A landscape with many valleys, sampled at points; each row gives a point and its height.
From any point a ball rolls to the lowest of the 2 points nearest to it. It stops when none of these is lower. Distance is the straight distance between rows; heights are no part of it.
Z367: [ 16  55  39  68 -37 -41  40  69  37  -9 -24   9  12  63  14  46 -66  -3
 -29   6 -42   6]  height 467
Z339: [ -5   9 -26  -7  24  -1  -2   4   8  23 -22   2 -22 -25   3 -32  22   8
   0 -21   4  19]  height 482
Z372: [ -8  -5  10  -3  30  35  -4  11  18   6 -19  -7  -8 -25 -35  12  -4   6
  25  -4  44  20]  height 270
Z549: [-17 -33 -12  -3 -57   8  29 -50 -44 -13  68   6 -28   9  22  -7   8  34
 -14  54 -33  30]  height 120
Z887: [-39 -84  10  11  -7 -27 -13  -7 -52 -15  11  -9 -14  -1 -26 -49  -8  12
  21 -17 -20  28]  height 499
Z757: [-25 -63   1 -15 -19   0 -45 -12 -82   8  46 -16  47  -1  17 -33 -28   4
  -7   8 -42  -4]  height 448
Z296: [-20 -46  -3 -12  -8  -9 -14 -29 -56  10  28   1  39  36 -11 -23  26  -5
   8 -20 -13   9]  height 104
Z29: [  4  -3 -27  -4  31  -5 -43 -12 -36  39  13 -13  42  39  36 -24  13  13
  11  -7  -4  11]  height 440
Z238: [ 40  43  20  -3   1  19  45  37  70  -6 -51  12   8  11   6  26  -3 -19
   7   9   0 -36]  height 93
Z180: [-31 -73  10 -16 -35 -27  -3   3 -65 -11  63 -33  24  -6  33 -23 -39   6
 -26  -9 -46  14]  height 562
Z927: [-17 -60  31 -35 -28  18  20   2 -12 -14   2 -24 -37 -38 -21 -23   6  16
  -3 -21 -25  11]  height 188
Z970: [  7  63  38  19  -3   5   4  35  22   2 -21  72  -5  33 -11  22  -6   9
 -28  -3  18 -27]  height 292
Z292: [ -6  23 -20  -7 -21  26  -9 -26 -36 -24  25  19 -29  22  43 -15   9  44
  -2  24 -11  11]  height 604
Z850: [ 21  44 -47  29  17   4 -19 -36  -3 -15  46 -18  34  21  63  27  10  -2
 -14  29 -21 -43]  height 368
Z260: [ 26  33 -24 -21  -6 -12 -18 -31 -17  18  29  -6   5  35  26   0  10  -1
  -6  37  21  25]  height 125
Z120: [  4  30 -11 -11  17  -9  21   4  14 -49  -9  -6  -8  33   1   6  13 -17
  14 -14  42  -3]  height 230
Z351: [ 35  44  10  11   0   4  37  60  90 -12 -60  18  15  11 -17  37 -62 -34
   8  -4 -25 -52]  height 140
Z844: [  0 -27 -26 -14  14   9 -65 -26 -68  26  35 -12  51   7  24 -34 -23  -2
   3  13 -28  -7]  height 351
Z666: [ 15  46 -31  10  22 -21 -16  10   8  11 -19   9 -38   0  21  -7  -1   9
 -15 -10  19  10]  height 517
Z208: [ -4  73  29  16   1  -6  32  37  36  -6  -3  55  10  61   7  46 -25 -12
 -35  -2   8 -36]  height 356
Z341: [ 17  19 -11  21  13 -61 -12 -13   2  -7 -10 -17  -6   0  21  -2  45 -29
 -10  -6  11 -21]  height 319
Z987: [ -6 -26 -36 -10  52 -18   4  15  26 -16 -31 -24  32  25 -17 -27  26  18
  22 -39  23 -15]  height 239
Z144: [-11 -26  -8  -3 -26 -11 -25 -40 -40 -41  29   6 -22  17 -27 -17  -4   3
  21  -9   4  34]  height 266
Z668: [ 19  33 -17 -10  -5  22  57   4   8  14 -25  24 -23 -52  12 -20  14 -10
 -14  16   9  -1]  height 569
Z76: [ 11  42  18   1 -10  14   9  32  43   5 -40  67  -7  -7 -38  13  -6   1
 -19  -4  23 -31]  height 237
Z878: [  9  -4 -16  25  40 -18 -43  -1  -1   8   6 -20  18  15   3  17  23  18
  -5 -39  23 -23]  height 398
Z161: [ 43  34  14  55 -21 -42  21  52  76 -10 -67 -25  -4  17 -22  34 -30 -17
   1   5  -4  16]  height 358
Z422: [-50 -89   2 -27   6 -13   9   3   6   2   2 -26   5 -42 -67 -32  -9  17
   8 -25 -19   9]  height 333
Z882: [ 27  17 -25 -16  24  24  17   3  74  10 -46 -21  27 -24  -1  11  13 -15
  28 -30 -21 -34]  height 231
Z811: [ 28  30  16 -32 -16  24  38   7  60  -8 -29   4  -4   7   2  12  39  -7
  -4   1   3 -20]  height 133
Z619: [ 10   2  -7 -18   7  74  25   2  30  -6 -25   5   0 -38 -12  -6  -8   7
  26 -10   7   9]  height 330
Z38: [ 17  -4  25 -29 -24  24  39 -10  20 -10 -17  -1 -15 -10  13 -16  55  -1
   3   7  -1  -7]  height 172
Z594: [ 22  57   6  37  -3 -42  14  43  62  -1 -47  -5 -13  26   8  26 -22 -25
 -12  -1   0  12]  height 316
Z614: [ 21  -4 -37 -13  23  20  -3  -5  64   4 -45 -12  15 -52 -27   9   2  -6
  35  -7  -4 -32]  height 261
Z763: [ 20 -35  -8 -41 -13  60  39 -13   4   5  -3 -17   1 -22  -7 -36   1   9
  34  -8  -7  35]  height 376
Z39: [-27 -52 -19  -1  42  -3  -2   9   9  -5 -24 -11  19   6 -41 -31  32  29
  32 -29  17  -3]  height 331
Z770: [ -4   3 -11 -17   2  -9  -3 -15 -12 -37   1  -4  -3  17 -23 -14   7   5
  25 -12  43  23]  height 306
Z80: [-16 -18   6 -12   8   2 -40 -10 -48  18  32 -17 -12 -25  19   1   0  21
 -20 -12  -7   5]  height 575
Z340: [ 17  73   5  36  -7 -16 -28 -14   7 -29   4  25  -2  24  35  28  -8 -40
   0  61  -8 -43]  height 496
Z694: [-28 -72   6 -25 -21  20  19   5   7 -12 -10 -21 -25 -64 -46 -30 -26  12
  11 -27 -36  18]  height 252
Z320: [ 21  43  -9  60  13 -60 -51  15  39  -5 -26 -28   2  35   7  34 -36 -14
  15  14  11  23]  height 337
Z541: [ 10 -28 -24   1  36   1   2   4  47  34 -31 -25   4 -68 -46   8  12  10
   5  -8  10 -11]  height 303
Z449: [ 21   0 -13 -19  19   8  33   5  46  11 -41 -16  23 -16  10 -25  48 -14
  12 -39 -18 -23]  height 190
Z192: [ -5 -18 -24  -8 -27  -4   0 -56 -47   2  52   5  17  30  17 -22  27   8
 -14  -6 -25  14]  height 236
Z283: [-33 -27  13 -13 -16  44  18  -3  17 -11  -2  26 -13 -53 -87  10 -29 -11
  26 -10   9  21]  height 141
Z279: [-24 -46  -5  -9  20  -4 -21  -1 -39  36  17 -14   2 -27  -9 -19   2  26
  -8 -36   1  22]  height 502
Z774: [  9 -24 -18 -28 -21  35  52 -19   2   6   1  -8  11  14   2 -51  25   8
  20 -14 -15  48]  height 416
Z451: [ 20  63  36  46 -20 -33  51  45  48   4 -15  24  18  67  11  56 -41 -15
 -34  20 -24 -14]  height 417
Z824: [-16 -33 -39   3  -1   0 -46 -25 -70  12  18  11  72  38  -4 -45   3  -6
   8  -7 -24 -17]  height 253
Z462: [ 18 -29 -25  32  49 -29 -13  11  45  46 -36 -36   3 -26 -27   2  16  14
  -5 -19  18   0]  height 355
Z310: [-34 -29  11  -7 -24   6  10 -20 -16 -25  22  12 -31 -20 -62  -2 -17 -13
  16 -22   8  40]  height 196
Z441: [-16  35  13   1 -18  14 -17 -15 -30   1  22  40 -15   2 -17  23 -10 -11
  -8  10  28  11]  height 757
Z102: [-32  -5  41  -5 -37  28 -25 -22 -60 -39  44  20 -26 -15  10  20 -27  -2
  -5  38 -13  -4]  height 696
Z60: [ 28  16 -15   7  25 -40  32  11  33   8 -31 -29  21  18  28 -15  40 -24
  -6 -30  -9 -20]  height 248
Z812: [  6   1 -25 -28  17 -11  -3  -5 -10  23   5 -10  29  56  38 -37  25  12
   5 -21  -1  21]  height 497
Z563: [ 28  47  23  21 -13  -7 -62 -20  -6 -11  -1  15 -13   3  21  28  -4 -22
  -3  58  -1 -36]  height 461
Z99: [-22  23  39  -8 -29  27 -48 -15 -39 -11  34  31 -15 -11  -8  30 -21  -8
  -7  31   5 -12]  height 727
Z162: [  5  52 -14   9   8  20  31  14  -4   6 -13  35 -31 -13  23   6  13   8
 -30   9  27   9]  height 549
Z25: [-25 -41 -25 -12  18   2  10  -3 -15  35  -5 -10   5 -35 -27 -49  12  -3
   9 -37  -9  35]  height 431
Z826: [-21 -12  49 -18 -14  24   8  24 -13  10   0  22 -21 -52 -38  27 -17 -20
  -9   9  29  -6]  height 314
Z334: [-22 -31  43   4 -54  22   2 -18 -45 -34  38  13 -51   6   9  -1 -31  15
   3  22 -19  29]  height 665
Z980: [-15   3  27  -6 -38  39  13  -6 -36 -10  19  21 -40  10  25 -11  -5  34
  -5  27  -7  43]  height 634
Z900: [-16 -42  28  -8  24  -5  -2   9 -14  35  16 -34  -6 -53 -11  20   4 -30
  -5  -4  21   4]  height 441
Z316: [ 35  55   0  31  12 -48  -8  27  37   6 -29 -19  -9  45  32  20 -24 -26
   5  11  18  21]  height 268
Z297: [  2  14  33   3 -12  20  13  14  15   8 -24  49 -18 -29 -48  26  -3 -14
 -17  -2  25 -25]  height 273
Z227: [  0 -37  31 -37 -17   6   8   5 -22   6  -3 -18 -30 -19   8 -28  27  10
  -1   8   0  10]  height 106
Z325: [ 16  15 -16  25  21  -2 -17 -24  -7   1  32 -16  29  28  46  29  24   3
 -18 -20   8 -23]  height 302
Z265: [ 11 -23 -15 -31   0   6  23 -10 -13   4  -8  -8  27  38   7 -56  30  12
  26 -24  -5  25]  height 463
Z853: [ 12  32  35  20 -10 -13 -29   1  -4  -2 -15  19 -32  -4  29  28  16  -1
 -18  37  13 -29]  height 419
Z146: [ 37  51 -20   1  14 -37 -11  -6   9   8   7 -18   2  53  63  15   0  -7
  -8  26   7   3]  height 198
Z988: [-19 -42  -3  -7 -44  -9  -2 -45 -63 -13  72  -1   6   9  29 -27  -7   1
   1  41 -50  13]  height 191
Z434: [  3 -18 -17  51  58 -47 -50  10  32  27 -16 -28  11   9  -3  14  11  14
   2 -20  14  -8]  height 422
Z984: [-39 -35  44 -25   0  -9 -12  18 -25   3  24 -28 -12 -50 -21  32 -23 -18
  -1   6  26   0]  height 377
Z391: [-38 -54  20 -26 -23  -4  -5   3 -51  -6  44 -27 -24 -22  32 -17 -26  22
 -22 -10 -26  23]  height 643
Z442: [ 22  10  17  16   5 -30 -13  -7 -11  13  -8  -6 -18 -25  20  18  36 -16
 -10  11  21 -21]  height 370
Z400: [-12  14   5   1 -14  28  -8 -25 -50   9  71   2  10 -20  36  47 -15 -12
 -19  55  -4 -11]  height 456
Z840: [  6  10 -22  -9  51 -17  13  27  49 -33 -33 -31   5  15 -15  10  14  -2
  13 -42  33 -22]  height 105
Z632: [-13  52 -12   1  -7  15  33  -6   5 -13  11  32 -25  29  41  -1  27  26
 -23  17   5   6]  height 574
Z669: [ 28  55   6  31  -4   4  27  52  81  10 -47  57  18   8 -41  25 -44 -14
 -15 -13   0 -39]  height 185
Z762: [ 14  16 -23   7   3  30 -28 -47 -40   8  70 -12  32 -10  44  27  -1  -9
 -13  46 -24 -25]  height 412
Z596: [-46 -77 -11   6  21 -21 -31  -3 -37 -10  -9   0  10  14 -32 -47   4  36
  30 -12  -1  10]  height 433
Z544: [-25  -4  -9  -6  26  30  12   9  31   4 -20  21  -5 -67 -73  19 -30  -9
  29  20  37   0]  height 195

Where does a ball stop that starts at each point below?
Z391 -> Z296
Z265 -> Z283
Z99 -> Z162
Z900 -> Z76
Z340 -> Z449
Z434 -> Z449
Z563 -> Z449
Z812 -> Z296

Call two points neighbours if one is among the 2 nearest of the other. Go from one point of each pair to the other, from neighbour to neighbour, staying as low as possible. Name the highest point that can't be avoided.
Z76 and Z316 -> Z367
Z840 and Z283 -> Z770
Z549 and Z283 -> Z812
Z296 and Z549 -> Z192
Z325 and Z449 -> Z434
Z227 and Z238 -> Z38
